A landscape with many peaks, sampled at points; each row gives a point and its height.
From any point a climber steps to the highest of the 5 points nearest to it. It stops when none of these is higher. Distance is the straight distance between rows; heights are no part of it.
(257): [ 22  16  14  60 -17  24 -14 -14  18 -55  38   6   5 -26  23   0  15 -26
  16   1 -20  31]  h=6.57
(293): [-34  16   1 -17  11  -1  17  -7 -12  31 -15   3 -10  30 -31  -7  38   0
 -14 -60 -46  33]  h=6.08
(274): [ 46  -6 -13  67 -17  -3 -16 -11 -16 -23  23  14   3 -33  17  -5 -23   5
   3  29  14 -16]  h=6.56
(661): [-10  19  11  19  -7  26  13   1  19 -24  30   6  18 -16  25  21  22 -31
   1 -10 -27  34]  h=6.68
(780): [ 14 -14   4  34   0  -3 -13   2  -9 -34   9  23  11 -14  13 -15 -34   9
  16  33  24 -30]  h=7.78
(358): [ -1  -6   8  -9  10   0  12 -19   3  -5 -12  -3  -8   4  -8  -8 -27  15
   3  49  35 -20]  h=6.82
(932): [ -8 -15 -14 -47  16 -24  -4  13  17  12 -17  -4  -7  -5 -22  -4 -17  -1
   3  -9  25  -9]  h=5.06
(827): [  4 -12  -8 -27   5 -20 -16  -1   2  12  -7  10  -8   0  -9  -1  -5  13
  -2  -7   7  -9]  h=3.31
(867): [ -1  -6  -2 -33  -4  -8  -3  -4   3  29 -18 -11  -5   4 -15 -13  -3  21
 -13  -3  12 -15]  h=5.37
(190): [ -7   1   5  10 -10   6  -1 -15  -3  21 -23  -4 -17  10  -3 -18 -18  21
   7  73  12 -35]  h=8.16
(595): [-18  -4  -4  22   0 -10   8  -9 -15  32 -12  15 -12  -4 -30 -11  23   9
 -33 -64 -41  24]  h=4.55
(858): [  1   4   0 -52  41  26   3  12  -3  34 -43 -19   4  48 -43   9  23 -25
  19 -25  17   6]  h=4.71
(914): [ -6   5   8 -48  17   0  -8  11  24  -1  -5 -10  22   5   3  11 -12 -24
   1  -9  22   7]  h=6.29
(143): [ -9 -12   7 -66  45   7 -12  14  -2  12 -56 -15   4  31 -40  -2  -7 -17
  10 -22  30   3]  h=4.06
(739): [  1 -15  -5 -15 -18 -20   1   6 -23  44 -41  -6 -19  25 -16  -9  19  38
 -32  32  12 -41]  h=5.35
(488): [ 23 -13  17  29   9   1   2 -15  11 -53  19   8   8 -32   8 -12 -44   3
  10  55  28 -20]  h=7.67
(329): [ -1   6   5  11 -16 -16  12  16  -4  14  11  12  -4 -17  10   5  23  -1
 -19 -33 -21   7]  h=2.79
(1054): [  8  19   2  29  -6   2   4   2   8 -20   7   6  -5 -23   9   4  -8  -8
  19   1 -15  13]  h=5.55
(753): [ -4  -1   2   1  -8  -1   4 -17  -9  21  -5   4  -3   9  10  -2 -14  37
  -3  30  17 -31]  h=4.19
(438): [  4  16   3 -42  14   5   2  15  22 -16  17 -12  15   2   5  10 -17 -28
  10  -3   9  13]  h=6.45
(92): [-19  -7   1 -18  16   9  11   7 -14  42  -8  -7  -5  25 -27  -4  33  13
 -16 -55 -30  25]  h=7.69
(55): [ -7   7 -11  23 -26 -17 -10 -16 -13  17  11  14 -23 -28  13   3  38   6
 -22 -29 -40  17]  h=5.22
(773): [  9  30   6  18  -5   1   1  -8  21 -20  37  -7  17 -26  21  19  19 -23
  11  -8 -30  26]  h=6.67
(1047): [ -3   0  14  -8  39  23   4   9  22 -52   7  -8  20  -1   8  -6 -50 -13
  33  25  27  -3]  h=7.09
(54): [-16 -10   5 -57  32 -13   0  -3 -11  28 -43 -19  -9  22 -38  -2   0  14
 -24  28  42 -41]  h=6.25
(338): [ -8  -7  -8  16  -5 -15  -7  -7 -20  31  -8  -2 -20 -11   5  -8  36  14
 -36 -47 -35  16]  h=6.06
(978): [ -7 -19   9 -26  -1  -4  -1  13 -31  35 -21 -10  -6   7 -21 -21  18  14
 -25 -44 -16  14]  h=4.24
(201): [ -3   5   0 -35   6   6  -2   0  16  -9   4 -12   4  -1  -3   3   4 -14
   5 -16   9  -2]  h=8.36
(809): [-18   5  16 -22  15  19  17   0 -26  26  -3 -13   9  39 -26  10  35 -12
   1 -48 -46  42]  h=5.94
(956): [  3   0   1  36 -27   4   4   5  -1  10  -1  10 -15  -4   9   5   1   8
  10   4  -7  -8]  h=0.30
(939): [ -8 -12  -9  -4 -35 -15  23  -6 -16  39 -16   1 -17  18  -2   1  15  36
 -21  42   8 -27]  h=3.94
(182): [ -5   2   2 -53  11  -5  -5   7   5   1 -15 -12  -8  13 -21  11 -22   3
   9   2  40 -23]  h=6.58
(222): [ -9  23   2 -34  18  22  -7   2  38 -20  21 -13  32  12  17   5 -21 -44
  16   9   8   3]  h=6.66
(814): [ -6  26  -9  49  -4   3  -9 -14   0 -41  50  12   0  -6  23  18  32 -16
  10  -5 -33  47]  h=6.60
(765): [  3   7  13  16  -6   4   6  13  23 -15   4  16  -8   4   6  -2  -6   5
  21   2   5  -5]  h=6.64
(94): [ -7   2   5 -33  -1 -10  21  -3  17 -13  -1  -5 -10  -7  -1 -14 -25   3
  18  24  22 -20]  h=6.70
(973): [-13  11  10   1   3   1   6   2   0 -17  31   9  18  -8  12  26  27 -23
 -10 -29 -30  42]  h=6.65
(362): [ -9  24   6  39  -6  28   2   0  14 -52  45  -7  14 -14  29  18   4 -54
  21   5 -11  30]  h=6.61
(337): [  8   2   9  -2  11   1   9  -1  -8   9  12  -1   6 -14  -2  10  27  -3
  -9 -44 -26  36]  h=5.62
(905): [-12  16   9  -4   6  -7   4   8   7   9  14   5  -2 -14   5  20  17 -11
  -9 -32 -18  25]  h=6.33
(906): [-28   7  -6  14  -6  -3  -1 -11   8 -46  48  17  14  -9  17  37  22 -38
 -10 -19 -34  47]  h=6.62
(601): [ -4 -37  -9  -8  -6 -10  12   8 -31  54 -22  -2 -21  20 -21  -6  18  32
 -20 -23 -11   1]  h=3.07
(802): [ 13 -15 -13  49 -15  -8   1 -11  -3 -11   2  29  -4   7   2 -17 -24  16
   5  53   7 -30]  h=6.71
(472): [-14  -1  15 -41  30   4   2  -1  26 -28  -3 -17   2   4  -6   1 -22   0
  24   9  26 -18]  h=7.03
(193): [  2  -1 -11  11 -22  -8  10  -5   0  19 -17   6   1  -2  -2  10 -14  16
   3  28  -6 -30]  h=0.77
(659): [  7   4  -3  -3 -25 -13  11 -17  -5  27 -27   0 -11  22   0  -2  -2  33
 -18  58  22 -51]  h=5.40
(1030): [-26   5   6 -60  16   9  14  15  -3  37 -25 -16   7  36 -25   6  41 -17
   7 -39 -12  38]  h=5.61
(162): [ -3  11 -26  29 -21  -9  -2 -17 -13   7  17  27 -17 -20  13   6  26   3
   1 -25 -44  21]  h=6.11
(1074): [ -6 -28 -17  -9 -31 -17  12   9 -26  39 -18   4 -12  23  10  -8  25  43
 -17  -5 -11 -18]  h=3.39
(577): [-17   2   0   7  -6   0   3 -14 -13   4   5   8  10   8   0   1  38   2
 -28 -51 -42  40]  h=5.73
(323): [ -1 -38 -39  33 -11 -29  10   2 -37  69 -29  20 -16  30   3   2  35  36
 -44 -30 -29  -8]  h=7.62
(340): [  2   4   8 -19  12   9  -2  12   5 -11  14 -12  19  -9   5  11   8 -21
 -10 -27 -12  34]  h=6.50
(883): [ 13  15 -16  61 -21  15  -6 -13 -13 -21  10  19 -11 -29  18 -10  19   3
   7   4 -41  21]  h=4.45
(1014): [-10 -13   5 -39   0 -18   1   2  11  19 -18  -2 -19   8 -20  -1 -23  11
  -2  28  20 -24]  h=5.87
(26): [  9   2 -13  70 -37  -4   0 -10 -19  17  -3  26 -28 -15   8   6  17   9
   2  11  -7 -11]  h=0.36
(568): [ 18   8 -13  56 -25  -7   2   8 -18   9   3  11 -13 -20   7 -10   5  17
  14  20 -14  -6]  h=0.41
(510): [ -9  20  15   2  21  28 -18   7  30 -62  35 -17  27   8  21   2 -23 -45
  35  10  13  23]  h=5.56
(648): [ 40 -14 -15  79 -22   1 -17  -5 -12 -29  10  36   3 -23  19 -10  -9   4
  19  31   4 -13]  h=4.81
(967): [-11  -6   3 -41  29  20   4  17  -8   5  -7 -17  19  29 -16  -1  20 -25
  -6 -45  -9  48]  h=4.91
(7): [-15 -18  -1 -47   9 -10   0   5 -10  24 -31 -14 -10  19 -23  -6  -3   9
 -17  -5  33 -16]  h=6.15
(228): [  5 -12  17 -32  10  21   4  18   2  -1 -11 -15   9  11   0  -3   7 -23
 -11 -31  -1  20]  h=2.93
(880): [ -1  13   3 -10   6  14  -2  10  22 -22  16 -10   7   3  15  13  -8 -24
  17  -9 -11   3]  h=6.89
(579): [ 29   0  -9  55 -14  -4 -13   3   8 -34  27  25   6 -38  24  -4 -35   4
  22  24  11 -13]  h=8.29
(134): [  1   4   1 -21  17   4   2   7   8   1   5 -10  24  16   2   1  -7 -19
 -12 -38 -14  34]  h=5.09
(752): [ -2  -3 -28  36 -27 -19   5 -17 -25  41 -24  24 -18   3  20   5  33  30
 -41 -18 -33 -13]  h=8.63
(524): [ 20  -8 -10  53 -21   1   0   9 -12  17 -16  21 -16  -2  12  -5  -1  21
  18  26  -1 -20]  h=2.04
(896): [  7 -15 -12   0 -26 -19   8  16 -15  54 -22  -4 -21   9  -3  -1  12  28
 -25  -6   9 -20]  h=3.92
(258): [  4   3  -2 -25  -2 -14   3   2   9  17  -1 -12   7   2  10   5  -8   7
  -5 -10  -2   2]  h=8.89
(1007): [ -3  17   5 -19   5  12  -2   6  15 -23  30  -8  33  -1  27  10   6 -30
  11 -15  -8   6]  h=6.69
(799): [  1  22  10   5   4   9   6  10  29 -30  42  -3  12 -11  26  10   9 -21
  21  -4 -11  28]  h=6.72
(44): [-12  13   6 -37  38  25   0  -4  30 -51   8 -13  20  -2  20   4 -32 -50
  25  28  31   4]  h=6.75
(375): [ 11   4   6  28  -3   4 -20   9  11 -30   9  10   2 -17  -8  -9 -22  -2
  23   6  13 -18]  h=7.57
(772): [  5  20  15  23   1  17 -13   2  22 -54  16 -11   4  -9   4  -7 -26 -11
  26   5   6   6]  h=7.30
(82): [  1 -12  -1  13  -3   2   4   4  -9  -4   1  -3  -5  10  -3  -6 -38   7
  17  50  15 -28]  h=6.32
(99): [-11  12   1 -56  38  21  -6  -6  27 -35  -1 -15  18  12   4   1 -23 -40
  29   9  38  -5]  h=6.95
(1060): [ -2 -37 -12   8 -19 -20   9   9 -32  54 -35  -5  -6  22 -11  -4  14  25
 -40   2  -2 -21]  h=3.91
(962): [ 41   9   1  60 -24   3 -21  -3  -6 -38  22   7  -1 -43  16   0 -12   0
  18  28  -3   1]  h=6.52
(1042): [  7  17   1  45 -27  -3   6 -17  -9  -4  10  22 -13 -25  32  -1  23  -8
  15  -2 -31   4]  h=4.15
(523): [ -3  -8  -6 -51  23 -18  -6  -5  13  23 -29 -10 -14  11 -29  -5 -13   7
 -13  15  41 -19]  h=6.30
(557): [ 23  -2 -15  38  -4 -26 -17 -11  -7 -31  21  26  14 -33  27  -3 -44  13
   6  48  22 -33]  h=7.33
(406): [-20  12   0  11   2  -2  -4 -14  -9 -12  30  11  16  14 -11  12  14 -20
 -29 -46 -26  61]  h=6.59
(425): [ 18 -13   3  17  16 -10 -11 -23  -8 -27   0  -2   7 -18   5 -12 -46  10
  -1  54  36 -41]  h=7.60
(461): [ -6 -22  -5 -48  -6 -17  -5  -1  -5  50 -20 -21   8  34 -38  -8   1  17
 -23   1  30 -41]  h=6.13
(366): [ -3   4  -2 -58  35   5 -11  -3   7   5 -25 -17   7  11 -30   6   5 -21
   3 -23  36   1]  h=4.61
(559): [ -1  11  11 -10  16  10  -3  -5  10 -38   2  -9  -4 -13  -6  -8 -25   4
  25  27  36 -26]  h=7.06
(977): [  0  -5  25  10  35  19 -11  -8  22 -69  14   8  21 -22   5 -19 -46 -20
  33  23  22  -6]  h=7.27
(465): [ 11 -13  -8 -19  -5  -5  10  10 -13  35 -13  -9 -13   2  -5  -3   8  13
  -8 -23  -7 -13]  h=2.61
(430): [ 26   6  12  31  12   4  -9   6  27 -55  20  -1  18 -37   7 -15 -40 -10
  26  16  15  -4]  h=7.52
(225): [ -5 -18  -9 -28  -1 -16  -4  -3 -19  40 -40 -26 -11  27 -27 -10   6  28
 -38  15  25 -31]  h=6.14
(621): [  1   8  18  -1  -6   4  -5  12  10   8  15  -2  -7 -12  15  18 -11  -4
   6 -15  -6   0]  h=4.32
(511): [  0 -28 -23 -19 -25 -15   4   8 -21  50 -30 -15  -6  35 -13   1  16  32
 -43  22   8 -27]  h=5.15
(912): [  8  -9   4  26 -24   3  -4  12   2  -6   9   9 -14 -14   1  -8 -16   8
  12  27  13 -17]  h=4.64
(1017): [ 17  -1  -4  63 -21   5 -10   4  -5 -22  24  14   0 -19  14 -10  -1   7
   6   8 -13  11]  h=4.14
(321): [ -3  22  22 -10  14  12   3   7  14 -34  20 -11  19 -15  16  -3 -27  -9
  26   8  11  -1]  h=7.12
(499): [ -4 -13  -2 -17   2   5   0  11  -6  26   1 -11   2   1 -21  -1  15  15
  -9 -58 -32  26]  h=4.36
(47): [-12   0   5 -16  -5  -5  13 -17   2  27 -34  -7 -14  13   2 -13  -1  38
  -6  72  21 -45]  h=6.10
(155): [ -6  22  -4  22  -8   9   4 -21   1 -20  21   3 -12 -21  15  12  31 -12
  -2 -18 -28  27]  h=6.63
(448): [  0 -11   4 -35  20   5   0  13 -11  31 -29 -12  -8  20 -37   4  12  10
 -10 -25   6  22]  h=4.20

Where does a climber stop that starts at each point below?
(577) | (258)
(55) | (258)
(94) | (579)
(883) | (258)
(44) | (579)
(956) | (579)
(510) | (579)
